Each row is a point on a landscape with many peaks, with its height.
A climber steps from a point to whichever of its 2 nearest points has the largest rise for the distance, and stops where none of them is higher. Distance is the straight distance between rows; heights are no part of it.
kupiz: [  2  40  56   0  39  -5  -7 -10  -7  -8 -16   7  -6 -41  40  -3   6   6
   2  17  -8  15  13   0]  height 267
baz: [  2  16  10  50   4 -29   3   5  14  19  15   0  21  15  41 -30   5 -23
  25  -1 -10   7  23  25]  height 177
pivi: [  8 -21  16  54   0   3  -6   5   8 -14  15   9 -20  21  29 -14 -45 -14
  14 -11 -22   3  -7  -9]  height 196
Dil: [  8  16 -30  43 -23   1   8  29  21  12  22 -22  13  17 -23 -17  16 -37
  17  10 -22  11  43  12]  height 451
sevav: [-14  13  11  -1  12 -20  16   8 -26  19  22   6  12   6  54  11 -14 -12
   2  -8  27  27 -18 -19]  height 227
larep: [ 26 -27  12   4  -7   4   6  -8   0  -7 -16  15   0   5 -39  12 -11  -1
  23  31 -29 -25  -2  17]  height 95
Vig: [  5 -51 -16  -6 -15  18  26  28  -7  -9  -7 -27  30  -2 -14 -27  -6 -25
 -15  37 -11  -2   1 -18]  height 123
rutor: [ 11 -29  22 -17  36 -18  -4  12  17 -32   8  -5  23 -27  27 -13   4  27
 -19  16  -7   4 -14 -19]  height 225
Luram: [ -5  53  47  15  39 -27  -5 -13   8 -26 -16   6   6 -20  20  12 -14  19
   1  -6  -4  12  -7   7]  height 273
lom: [ -5  28  24 -28   0   1 -13 -19 -36 -10 -38   6 -15  -5  35  18  32   0
  -2  -2  -9  11  25  19]  height 437
Zul: [ 15 -27 -36  25   2 -10 -16   8 -15  19   5  -5  22   5  23  -9   5 -19
  17  12  -9  -3   8 -27]  height 292
gep: [ 17  28   8  39  39 -13   3 -35  -2  50   1  19  20 -23  -5  16  13 -34
   0  -9   8 -16   3  17]  height 580
turid: [ 32  28  17  39  20   3   5 -18  30   0  -6   1 -10  -8  14 -41  18 -31
  -5  -6 -22   3  45  -2]  height 396
resad: [  0 -38 -13   1   3 -12 -10  -4 -35  -3   7  16  15   9  41   7  22   0
  13  -2   8  -9   9 -32]  height 284
fera: [ 19 -44  15 -23  18 -10  21 -20   5  42   4  13   8  -6   1   5  37 -20
  20  -5  28 -28 -15   0]  height 117
Fum: [-29   6  49   2   4  23   8   5   1 -38 -13  10 -28  14  14 -35  -8  -4
  18  -1   0  -5 -26  29]  height 440
ked: [-22  20 -10 -17 -10 -34 -37  28 -25  -4 -14  -8  -5  10   8  34 -15  32
   4 -15   8  25 -41  50]  height 445
Bufu: [-13 -15  -2  22   3  18  31  13   7 -20 -26 -16  -3  18   6 -57  22 -35
  -7  22  -5 -12 -19   6]  height 528
Zoliz: [ 39  -2 -10  -3  18 -14 -10 -13 -36 -32 -21   8  11 -34  33   3  22   4
 -21   8 -20  14  16 -47]  height 429
febis: [-31 -14  13 -23 -16   5   0   8 -20 -33  -7 -28  13   9  48 -25  13   1
   9  22   1  -1  18 -33]  height 441
sibo: [-27 -36 -11 -30 -24   8  -8 -28  37 -54  11  15   9  -8   8 -14   6  32
 -22  -1 -15 -14   1 -36]  height 73
zagid: [ 36 -23 -25  48  13 -11 -28   8  16  26 -20   9  16  11  -3 -32  -6 -16
  32   9  -5  -5  -4  -8]  height 302
rok: [ 30  49  -5  39   7   3  12 -20   0  12   0   8  -7  -8 -21  28  13 -22
 -18 -18  -9  15  23 -16]  height 532
Mupin: [ 15 -42 -10  11 -21  25  22   7  -6  14  -9 -14  18   5 -21 -21  10 -23
  26  41 -12 -13  15  11]  height 116
veni: [ -7 -33  32 -16   1 -26   1  15  -3  10  45  12 -35  15  22 -17  -7   9
   9 -40  27  -5 -22  -7]  height 254
punef: [ 35   6   4 -18  26  17   0 -20  15  36  12  12 -32 -22 -18  24 -30  -2
 -19 -14 -14   7  -4  14]  height 308
Zefa: [-24  51   4  51  12 -13 -11  16 -12  20  39  -5 -11   4   1  20  35 -24
  20  13   7   3  42  38]  height 405
zunol: [ 19 -66  11  -7   9   7   6  -6   2  34  13 -16   8  -6  -2 -17  24 -19
 -13 -15  30 -32   4 -16]  height 124
pali: [-13  17  -7 -23 -15  29   6  10  14  11  17 -12  -7  25 -21  28 -45  16
  13  11  -6  16   4   2]  height 255
kip: [ 39  53 -12  28  12 -17   0   0   9  -1  -1  -4   7 -22  18 -34  36 -42
 -17  -8 -27  17  39   0]  height 379
vusa: [ 11   3  22  15  10   6  -6 -16  20 -42 -29  10  -5   5  11 -19  -9  17
  15  11 -22  -2  16 -23]  height 491
Tus: [  0 -36 -10 -27  15   0 -36   9  21   6  -6  -2  -3 -10 -27  29 -15  33
   0  -3   5  -4 -18   2]  height 383
Bipo: [-24 -31  21  36  15  15  22  31  -7 -11  -3 -19  -8  19  17 -46  -7 -25
   8  29  -5   5 -20  15]  height 494
mes: [ -2   2   0  18  -3   7   8   2  -1  34  30 -11   3   9  31 -30 -15 -33
  24  -4   0  17  20  22]  height 164
tef: [ 19 -33  -3 -18   7  35  -1 -17   6  37  16   8 -31 -10  -9  11 -16 -22
  -7 -30   6   4  12  -7]  height 296
far: [ -6 -31  26 -34   9 -19  -9  19 -13  40  13  11  -5  -4   0   5  23  24
   9 -24  54 -19  -7   3]  height 45
Tanet: [ -1 -37   0  -9  16  16 -40  29  -6  16 -11  -6 -21  -4  -5  15 -39  31
  16  13  17   3   0  -1]  height 392
Futid: [  5 -29 -21   2 -33  13  25 -31  12   3   0  26   9  16 -15  -1  16  -7
  31   9 -16 -22   7 -22]  height 85
dup: [-30  47  13  -9 -22 -27   6   5 -24  -4  -9   0 -12  19  24  32   5  15
   9 -10   4  11 -13  19]  height 321
vifo: [-14  29  -1   1  23 -11   2   6 -10  65   3   4  11 -21   0   1 -23 -12
  20   4  40  12  -6   5]  height 430
tob: [-11   4  37 -24  -7   3   4  -4  11 -35 -21  -2 -33  14  14 -10  -5  16
   7   0 -22 -11 -10  59]  height 412
pabe: [ -7 -18   7 -27 -15 -22 -28   0  11 -35  28  -7 -22  26  36   7 -11  35
 -12 -25  -6  18 -16  29]  height 406
sabas: [-23  -7 -32 -35 -21   0 -19  -8   0 -26  26   3  -8  24  30  23 -25  35
 -13 -17 -16  18 -22 -11]  height 378
zon: [ 27  31 -12  41  25 -11   3 -15  13  40   2  16  13 -18 -47   2  35 -34
  15 -10   0  -6  16  14]  height 555
lub: [ 35  -2 -35  29  -5 -11  -9  16 -25 -38 -25   9  18 -19  20   2  10  10
   1  28 -26  11   8 -47]  height 439
nal: [ -7 -41 -18  -9 -19  -3  13 -31  34 -24   1  10  14  -3  -1 -21   8   5
   7  18 -14 -22  -7 -37]  height 79
gif: [ 12  35  24  -2  -5   2 -12  -1 -14  32  -3   3 -42  -5   4  38   6  -1
 -10   7 -22 -17  -3  57]  height 660
Lugu: [ 25 -22 -18   2  29 -15 -10  16 -22  16 -11  -4  22 -44  -3  15 -19  -5
 -17   3  18   6 -15 -34]  height 516
Nubik: [-22 -11  -1 -20  11 -24 -20  -1  35  -2   4  17   6  20 -20  26 -22  46
  24   0   0   6 -30  45]  height 303
dipub: [ 11  30  23  -6 -14  24  -2  -8  38 -49 -12   3 -24  10 -20 -14  -9   6
   1  12 -21   3  21 -16]  height 470
lemot: [ 30  26   7  21  23   3  16 -11   5  40 -28  15  13 -34 -57   8  10 -14
   9  17  18  -2   2   7]  height 547
beg: [  7 -26   9 -27  10  -7   7 -22  31 -47   7   3  16 -20  13 -13  -2  42
 -37  12 -15  22  -5   2]  height 234
sada: [ 52  22 -19  18   4 -20  -2   9   3 -26 -30   7  19 -17  19 -36   3  -7
  -3  19 -10  12   3 -34]  height 453
rufo: [ 13  12  -3   9 -15  30 -24  29 -11   8   7 -17 -26   0 -12  33 -26  -6
 -15  15 -36   5  19  24]  height 226
kem: [-10  19   3 -25   5 -10  -3  -2  -4 -15 -32 -20   9 -22   2  35   7  28
 -31  12 -25  23 -11  45]  height 657
mek: [ 46  41 -41  24  -9  -7  -1  19  37  -7  18  -9   1  -7 -12 -23  42 -40
 -13 -21 -27  16  51  -6]  height 361
nune: [-38 -14  14 -22 -20   7  17  30   8  12  35  -4 -15  36   4 -12 -40  19
  34   1  14   3 -15  21]  height 213
Pepid: [ 10  11  11  18  37 -14 -12 -13 -38  51   5  32 -15 -16  -2  12  10 -22
   8  -9  28  -9   3  27]  height 603
gar: [-29  10  25 -27 -24  32  34   2 -16  -8   7  -8 -33  18  16   0  -8 -19
  -1   4 -11  13  13  32]  height 573
Keme: [-30  35   3  -3 -20 -26  22 -26 -34  -8 -14   9  11  16   8  33  -5  -1
   8 -36  18   1 -16  -2]  height 309
tugi: [ -3  44 -10  51  24  -7 -29  -1  10  39  12  24 -30   9 -15  23 -13 -11
  17 -37  32   6   4   6]  height 492
dufu: [ 14  12   3 -39  17  -8   9 -15  27 -19   3   0  11 -23 -11   4 -28  33
 -30  11 -23  40  -6   3]  height 247
Pusub: [-52 -31  -4 -23  -8  28  32  18  25  -8  44 -12   8  16  -7 -33  12  19
 -25 -17  30 -40 -49 -18]  height 35
rizip: [  1   7 -14  -9 -13  26  16   1  -9  31 -10  -8   2  14 -28  31  -6  -1
  12  15  -7  11  27   3]  height 269
Tasa: [ -1 -56 -15   7   3  25  13  14 -16  37  25 -30   1  -2  -1 -35  11 -48
  -5   2  17  -6  -2  24]  height 139
movug: [  5  -6  -3 -26 -11  16 -12   1  -7 -26   1  -5 -25  15  14  19 -26  12
 -14  -8 -35  17   4  -5]  height 358
kefi: [ -1   1  15 -15   9 -14  -5 -21  49 -22   4   7   1  11 -18  15 -21  45
  -8   2 -29  15 -16  46]  height 290
Vozo: [-41 -30   1   2  -6   9  15  14  22 -27  21  -1   7  25  -8 -14 -39  19
  17  14  -5  -6 -29  13]  height 228
vas: [-24   0 -26   7  15 -12 -20   0 -10  18 -23  13  14  -1 -16  17 -27  22
  16 -20  49   0 -24 -32]  height 356
Revet: [ -8  16  11 -14 -20   1  -3   7 -28 -14   9   2 -27  29  46  18 -11   7
  16  -9 -12  26   9   9]  height 339
buz: [ -7  17   5 -56 -15   4   4 -19 -18  -7 -25 -19 -27  13  37  32  23   4
 -10   2 -24   2  10  31]  height 419
vevot: [-48 -39  12 -48 -35   0  15  14   3  -8  37 -12  -2  19 -20  -4  17  32
  -7  -8  18 -22 -27  46]  height 324
favu: [-22  -6 -20 -14   1 -29 -26 -25  -2   1 -17  31   5   6 -31  30 -25  33
  -4 -33  30 -12 -48  -4]  height 365
gopur: [-15 -12 -42   4   3 -18 -13  10   4  35   8   1  29  21   9   3 -13  15
  20   3  41 -14 -22 -43]  height 347
difip: [ 25  26  -7 -35  -5  13  16 -11  25   1   5   8   9 -19 -24  17 -21  14
 -22  -3 -23  16   2 -26]  height 260
Fulit: [ 13 -23 -11  43  22  24  12  10   9   9  -1  -1 -20   4   4 -44 -18 -46
 -17  -3 -21  -2 -33   5]  height 438
lipog: [ -1  -5 -18 -29  -2 -20 -30  10   6 -15  -4 -17 -21  16  17  35  -7  44
  -7 -15 -13   9 -31  42]  height 427
miv: [-44 -33  34 -21  13  20  32  21  -5 -39   5 -25  12   3  18 -29  25   7
 -26  19  13 -11 -16   7]  height 521
ligip: [ 26 -12   4  49  14  -4   2  -7  31   5  -3   0  -6  13  14 -47   3 -37
   2 -16 -22  -5   4   6]  height 415
vos: [-21  18 -20 -12 -14 -19   6 -34 -28  -4 -10  14  26  -1 -28  30 -22  -6
  -3 -37  34 -11 -15 -30]  height 299
lak: [ 30  -4 -27  45  15  14 -31   8  23  35  15   9 -21 -12 -40 -27  -5 -35
   4 -18 -14  -6  33  12]  height 325
rezu: [ -6   8 -10  52 -23  16  12   1  19 -18  19   3  -4  32 -19  -6  29 -16
  41   8 -22  -3  43   6]  height 417
vupe: [ -3 -30 -15 -55 -28 -11  -5  -7  14   4  10 -24 -35  16  -6   9  34  33
   6 -28   7 -12 -34  58]  height 341
busi: [-16   2 -38 -13  10  -5  -3   8 -16  71 -13 -16  27 -10   5  -1   0 -17
  17   4  45  18  14  -8]  height 413
fud: [ -1  39  10   6  -5  10 -11 -34 -17 -10 -34  15  -8   3  16  -1  43  -9
  13 -16  -4   9  39 -11]  height 452
fet: [ -3  27  14   4  -6  33  11  16  24  14  26 -17 -23   9 -23  23 -30 -10
 -17  23 -27  14  24  13]  height 239
Pid: [-39 -37  25 -37 -33 -19  24  19   9   5  45   3 -33  30 -32 -31   8  34
  -3 -25  19  -7 -37  16]  height 293
mal: [-18 -13  14 -38  11  16   8  17   1  62  24  -2 -30 -11  19 -11 -35   1
   2  -3  42  12   7   7]  height 444
kuf: [-31 -32  16 -19   7  12 -23   2   4 -66  -8 -17  -7  -9   8 -42  15  18
 -21   7   4 -13  -4 -24]  height 58
Mifi: [ -6 -19   1 -52 -11 -18 -12 -11  36  14  -2   4 -29  23 -17  13 -15  35
  24 -25   1  -6 -37  63]  height 319
rase: [  6  42  24  -6  18  -7  -1   0   1  14 -11  -3  -5 -20  -8  38  -6   9
 -29   6 -28  -1 -14  43]  height 698
Fedip: [ 12  28 -41  26 -13  -4  -2 -35 -17 -15 -10  18  18  -2  -7  12   4 -16
  -1 -34   0   0  -5 -41]  height 551
vemoz: [-16  52   0  18  -1   6 -19  12 -43  53   4  -7 -27   6  -4  46  -7  -8
  -5  -7  18   7  24  43]  height 433
sos: [-13  15 -22 -40  -9  11  20 -29 -12  35 -14   8  11   6 -32  40   5   3
   7  -1  19  12   9 -14]  height 281
Dafes: [ 13 -49  -9  39  -2  22 -21   7   4   7  13  17 -24  25  -4  -6 -34  -8
  38  -8   2  -7  -9  -8]  height 205
tif: [-15 -46 -19  -9 -35   5  22 -14  27  -2  11   4  26  -7   3 -36  35  -8
 -17  18   9 -53 -12 -35]  height 72
mele: [ 32  29 -35  47  -1  -1  -7  24   0   8   7 -11  20   3 -26  11   9 -16
  17   6 -10  20  27 -11]  height 479
vut: [ -9 -33  30 -44 -19 -37 -18  29   2  17  36  -4 -43  12 -13 -14   3  34
   7 -35  26   3 -29  25]  height 270
fesof: [ -7  12 -21  -6  -7 -26 -28 -29  -2 -24 -33   7   0   5 -17  45  -5  22
 -13 -39  -9 -13 -42   8]  height 373
beze: [ -1 -18 -11  13  -8  21  17   6   1  16  14 -25   7  10   7 -49   4 -54
   2   0 -19  12   9  27]  height 151
nagid: [-17   8  22 -31 -11 -12   2  21 -18  58  21   5 -46  -2   6  -1 -24  12
  15  -2  21   6  -3  34]  height 476
Mut: [ 51 -17 -15  34  23   3 -20   9  35  35  -1  13 -10  -7 -34 -22 -25 -12
  21   2  -9  -8   0   0]  height 312
sutu: [ -4  33 -14   0  -4 -11 -14 -20   1 -53 -31  18  18 -13  12  -5  -4  25
  -7  15 -20  -3  -3 -55]  height 523
Bir: [-16 -52   7 -24   1  31  -8  27  -3  40  13 -14  -8 -13   3 -12 -15  -1
   4  12  41   1  11  -7]  height 418
Vigu: [  5  24  20   3  29 -23 -18  -9  24 -35 -12  22   0 -12   8  21 -19  35
 -17  -9 -25  13 -23  20]  height 279
Tufar: [  1  30 -42  34   4  -6  -2   2 -14  -2   8 -21  32  17  42 -14  30 -41
  17 -25 -19  22  47   3]  height 322
somot: [-26  -2  30  15  11  20   5   3  29 -59 -15   1  -7  12  -2 -43 -29   6
   6   4 -11  -1 -11  -7]  height 468
vafo: [ -2 -21  17 -12 -16 -31   7 -18 -30  -5   4  17   8  12  46 -12  47  -7
  19 -12  25 -16   9 -15]  height 275
Sot: [  8  18 -25  17  -2 -24  -2 -27 -21 -41 -25  23  17 -11  -1  22  -8  19
 -16 -17  -9  -9 -15 -36]  height 537
vom: [  9 -39   3 -19  -4   0  12 -26   0   2 -15  16   6   9 -27  19  21  10
  21   4  -6 -38  -6   4]  height 90
gafev: [ 31 -24 -17 -34  -4  13   5  -4  -6 -36 -10  -5   9 -28  20 -13   6  12
 -27  14 -17   0  12 -42]  height 414
dinu: [-35 -36   8   6   2  15  18  16  -2 -43 -20 -20  16   6  16 -50  24 -17
 -11  43   7 -17 -26 -19]  height 564
Sar: [ 30  35 -28  49  -7  -3  -3  13  10  20 -31   5   0 -23 -73   2 -21 -17
   7  -3  35  -5   2 -18]  height 509
Betad: [  6  22  -2  22  10  -4 -36   5  -9  19  -5  19 -17  11  -5  39 -31   9
  11 -31   7  10 -14   6]  height 475
Veg: [-46 -36   7 -25 -13  14 -15  -6  29 -59  20   0  19 -19   6 -44  27  40
 -45   6  -5 -12  -2 -13]  height 64
Fuz: [-10   8  12 -12  -8  19  -1 -16   6 -29 -10 -12   7   3  49 -43   3 -21
  11   6  -2   9  18 -34]  height 416
Fom: [-30 -54  20 -33 -16   8  17   6   8  -5  33  -7  34  -2 -23  -5  24  23
 -11  11  22 -34 -22  14]  height 352
Bofo: [-23  30  -8 -23  -7  -2 -10   8 -32   8 -23 -29  12 -16 -14  51 -21   7
 -25  13  -3  29 -24  31]  height 620
Luro: [ 31  40 -29  62  -6 -14 -20  25   6 -13  -1   7  -4 -14 -48  20  -3 -20
 -10  -2   8   4  12 -19]  height 496
ropin: [  7  17   2 -10  26 -30  16   6 -10 -25 -22 -10  41 -44 -11   5 -20   8
 -32  13   3   9 -28 -22]  height 486
soli: [ 19  38 -29  17  -4   1  11 -13  21   1 -14  28   7   5 -48  35 -16  14
   2 -21  -7  -3 -17 -38]  height 594
finun: [ 39  39 -37  48  15 -10 -16  21  25  39 -10  -2  -1 -29 -58 -11  20 -24
  11 -10  24  -9  19   3]  height 529
Demun: [-23 -12  16 -15   3 -13  12  -1  19 -31  12  -4  23  14  22  -8 -16  31
  18  20  -3  -4 -13  16]  height 242
Tozi: [-10  41  16  -4   7  -3   0  10 -11  54  20   5 -17   1   1  27 -17  -8
  16   6  24   5   9  35]  height 449
fes: [ 36  30 -34  17  -9  -1  19  -8 -30  10 -25  19  26 -16 -57  19  14 -16
  -2   3   4   4   2 -22]  height 548
vibem: [-16 -37  -5  21 -20  19  -9  13  -3 -20   7   0 -19  39 -24  -3 -32   2
  39   9  -4 -10 -29  14]  height 214
bupi: [ -2 -36   5 -26 -16  13 -12  15 -11  31  22  13   2   8 -11  -9  31  29
  14 -32  51 -46   8 -23]  height 51
pori: [  2  12 -12 -19   0 -17  -3 -28  -4 -13 -35  15  -5  16   1  36  11  24
   3  -8 -25 -17 -11  23]  height 382
tese: [-16 -23 -16 -59 -41 -12 -13  -8  -1 -19  13 -22   0  13  13  17  37  46
 -27 -20   2 -12 -17  32]  height 368
ziga: [-10  12  26  -8  26 -36  20 -10   1 -19 -10  13  27  -3  37  -2   7  17
  22  24   1   0 -10   3]  height 253
Gere: [-53 -18  19 -42 -29   8  11  15 -23 -42  12 -22   2   8  29 -22  27  20
 -17  16  16 -10   5   1]  height 477
redal: [  6 -36 -13   4  31  14 -24  26  -1  49 -17   0 -11 -18  -1 -10 -23   2
   6  22  36   2  27   3]  height 404
Mul: [ 13 -69 -19  12   3  11 -22  16   1  27   9  -5  13  15   3 -43  16 -33
 -13 -22  29 -15   3  -1]  height 131
gedut: [ -5 -15  -6 -15  20 -18   1  -2   6  17  20   2  23  -8  20  10  -6  19
  -1  -6  29  -2 -28 -43]  height 334
neges: [  3  63 -17  53 -11 -10  14  -3   2 -29 -15  -2  18  -2  -5   0  27 -13
   0  16   1  12  29 -27]  height 346
Vizas: [ 16  37 -23  37 -26  -3  -3   8  22 -25 -25   1  11  17   4 -24  19   6
  19  26 -18   1  26 -40]  height 357
Lefav: [ 18 -39  25 -17  34   0 -13  20   9 -13  15  -7  -9 -21  21   4 -27  15
 -27   9  -8   5 -15   9]  height 216
Sivis: [ -5  -2  22 -31 -21  23   9   0 -33  29  29   5 -51   5  14   0  -9 -18
   0  -4  -2   9   8  40]  height 517
bemo: [ 34  46   1   0  15 -22  25  10   5 -24 -23  13  29 -44  -1 -13  -6   8
 -18  28 -11  10  -7 -24]  height 469
muken: [  8  21 -10  21 -26  15   4   0  15 -22 -23 -14  17  17   9 -61  22 -24
  23  34 -14   6  38 -22]  height 372
tini: [-34 -52  -2  -2 -31   3  22  -7   2  -7  31  12   6  10   5 -25  38   7
  -4 -13  22 -62 -19 -24]  height 65
Mafe: [ 24  -8   3 -39   4  14  18 -32  36 -21   7  16 -15  -9  -1  18 -15  11
 -27 -28 -23   2  -5 -26]  height 272
duves: [ 25  26  23  16  29  11 -29 -11 -30  52  12  18 -26 -21  -4  24  -3  -9
 -13  12  -3 -27  14  47]  height 628
gife: [ -7  28  -1   5 -10   8  -4  -3 -56  12 -18 -19   2 -11  -7  43   1 -13
 -29  10  -9  23  11   8]  height 593
sogu: [ -4 -61  18 -25  14  11 -13   6  10   2  12  -4  15  -5 -31   5   3  36
  -2  12  19 -29 -11  10]  height 370
gogu: [ 42   1  17  18  -7  12  14  18  29   7  -2   5   0   0 -55   2  -8   6
  14  34 -16  -8  12  16]  height 100
bunup: [  3  -3 -27  18   8  16 -19  15 -42  29  -3  -9  19   0   2  35 -11 -17
  15   4  12  34  19  -4]  height 212
led: [  5  34   6  10  10  -5  16   6 -26   1   1 -17  23 -14  28  17 -16  -7
 -14  11   1  34   3 -20]  height 217
vuv: [-38  23   9 -33 -48  39  18 -29   2 -29 -24 -13 -35  32   6  -6   6  -9
   0  -6 -16   3  17  13]  height 511
Pato: [ 11  -4   7 -27  34  -5   7  -1  13  22  17  16   6 -20  -3  15 -30   8
 -13 -15   5  15 -24  -9]  height 320
kiv: [ 28  -5   4  35 -11  17  27   5  17  -5  -7 -14   5  -3 -23 -29  13 -17
  18  37 -25  -9  37  12]  height 108
gizi: [ 16  50   7  43   6 -10   9  -7 -14   4 -11   6  -5 -37 -36  25  33 -37
 -29  13   0   0  35  13]  height 552
rut: [  7   1  -9   6  -9  21 -16  18 -36  11  14  -9  -7  -1  23  23 -29 -15
   2  16 -18  33  29   4]  height 219
mupa: [ -7 -55  12  -2   9  19  26  21 -22   5   5 -34   3 -13   3 -21   3 -28
 -21  31  11  -9 -10   8]  height 130
Gube: [-25   3 -44 -29 -15  -8   5 -30 -11  33  -4   8  32  -7 -30  21   3   1
 -11  -5  31 -17 -17 -41]  height 291
fus: [ 40  10 -43  40  -4   6 -17  17  39   7  26 -10 -18   4 -21 -34  12 -42
  -5 -27 -39  -3  34   7]  height 340
nutu: [-13  -5 -10 -64 -17 -14   7  -6 -22   5   6  -7  -3   4  18  32  12  20
 -16  -6   3   7  -8  15]  height 395
disi: [  7  34  -5  37  21  -8  -1 -19   9  22  20  22 -13   3  -9  26   1 -25
   2 -51   5  16   0 -14]  height 510
gana: [ 38  27 -35  33   1 -13  10 -12  24  10  -8  17  20   6  -8   8  -7  -5
   9  -7  -6   6  -7 -39]  height 571
liti: [ -1  26  10 -11  -3   2 -34 -22  11 -55 -35   4  10 -17  -1 -22  16  28
  21  26 -26 -11  13 -28]  height 507
botid: [-14 -46   2 -12 -45  22   3   8 -24   9  34   4  -9  13 -12 -11  33  11
 -12 -34  29 -42  -6 -22]  height 57
lalo: [ 15  22  14  51  10 -10   1   3   9  -5   6   8   0  12  32   2 -11   6
  22  -6 -11   2  10 -10]  height 188
zopur: [-11  11  45 -24  13   1 -13  -3   4 -25 -11  -9 -11 -17  37 -10 -14   5
  -9  13 -17  14  20   2]  height 258
tes: [ 13  43   6  15   2   3  14  -8 -36   0 -22  -4  18 -27  -8  20  29 -18
 -21  29 -16  17  27   4]  height 572
lav: [ -3  -7  12  -9   4 -14   8   0   0   1  37  11  -9  23  49 -18  -5  -5
   8 -18  16  13  -8  -9]  height 241
Kasep: [ 14  27  41  17   1  41  -2  -2  21 -42 -21 -13 -31  -7 -18 -49   8 -21
   4  10 -18   2  19 -11]  height 446
boko: [  7   9   3  11   4   9  -9 -11   3 -15 -22 -28  19   5  36 -77  20 -39
 -11  12 -18  10  29 -15]  height 394
mef: [-19 -49   6  -4   1   8   6  17  27 -12  33 -17  31   3  10 -34   1  23
 -38 -15  16 -24 -31 -21]  height 46
fati: [ 21  23  -2  -8  -1   0  24 -17  -2  14 -30   5  13 -18 -57  32   1  -2
  -4   9  -8 -10  -6  -5]  height 568
pidu: [-28  58   1  42 -16  -6 -12  16 -17  16  20  -8 -19  16 -10  54  11 -20
   1  -3  19   9  24  23]  height 420
lukon: [ -8 -49   9 -15   3  12   8  -3  15 -43  10 -19   1   6  28 -28   5   8
 -27 -10   8 -14 -11 -32]  height 53
Fota: [ 49  -1 -23   1  11 -13   0   8 -30  18 -25   7  16 -27 -22  18   2  -6
  -2  30  -1  13   0 -25]  height 530
tezar: [-16  36  13 -17 -36  26 -11 -24  -5 -29 -26  -3  -8  22   9  -2  17   8
  20   8 -18  -1  37 -10]  height 474
Fuv: [-17  19  15  24   3 -35 -32  15 -39  10 -11   9  -5   8   3  40 -31  15
   6 -21  21   5 -40  28]  height 462
momut: [ 27 -38  -3 -26 -11  29  19 -36  -4  -7  -8   9 -24  -8 -10   9   5  -8
 -22 -23 -14  -4   6 -11]  height 283
zisov: [-18 -18  27 -16   0 -17  18 -26  -7 -19 -13   8  18  -2  25  -8  27  12
  18  13  -2 -24  12 -14]  height 264
ritel: [-11 -45   3  29  22   4  21  33  20  -6  -4 -15  -3  10  -7 -35 -18 -22
 -10  17  -8  -4 -54   2]  height 465
Damam: [-10  19  37  -8   3  -6   5 -15   7 -18 -30   7  -7  14  -1  18  13  12
  14   8 -23 -12   9  31]  height 393
fub: [-10   5 -15   8  11 -13  -4  24 -42   1   2  -9  25  -3   8  29 -13   2
   9  15  11  18 -14 -13]  height 210
Fak: [ -4 -13  12 -26  33 -20   1  12 -21   5  -4  -9  34 -41  -3  28  -9   4
 -40   6  23   8 -24 -12]  height 501
bev: [-16  52 -14  49   6 -18  10   4 -25  -5  -5  -7  14   4  21  10  27 -30
   3 -16   6  21  41  -1]  height 335
Tedom: [-20  -6  17 -46  -2  14  21   2  23   9  31  -1  -7  19 -10   2 -40   5
   9  -6  -7   5 -12  18]  height 235

Where does a climber stop that starts at each point below?
Zoliz => fati
larep => dinu
rutor => soli
Lefav => soli
kupiz => gar
lipog => rase
Mul => dinu
led => nagid
rizip => rase
rezu => rase
zisov => dinu

For each start below, name every point that the climber comes to, in order.
zunol => Mul > Tasa > beze > mes > baz > lalo > pivi > Dafes > vibem > Vozo > Demun > ziga > zisov > vafo > resad > Zul > zagid > Mut > lak > fus > mek > kip > turid > ligip > Fulit > ritel > Bipo > Bufu > dinu
Futid => vom > larep > gogu > kiv > Mupin > Vig > mupa > Tasa > beze > mes > baz > lalo > pivi > Dafes > vibem > Vozo > Demun > ziga > zisov > vafo > resad > Zul > zagid > Mut > lak > fus > mek > kip > turid > ligip > Fulit > ritel > Bipo > Bufu > dinu
fub => led > sevav > lav > veni > vut > Pid > vevot > Fom > sogu > Tus > Tanet > redal > Bir > mal > nagid
gafev => Zoliz > lub > sada > bemo > ropin > Fak > Lugu > Fota > fes > fati
bev => neges > Vizas > muken > boko > Fuz > febis > Gere > miv > dinu
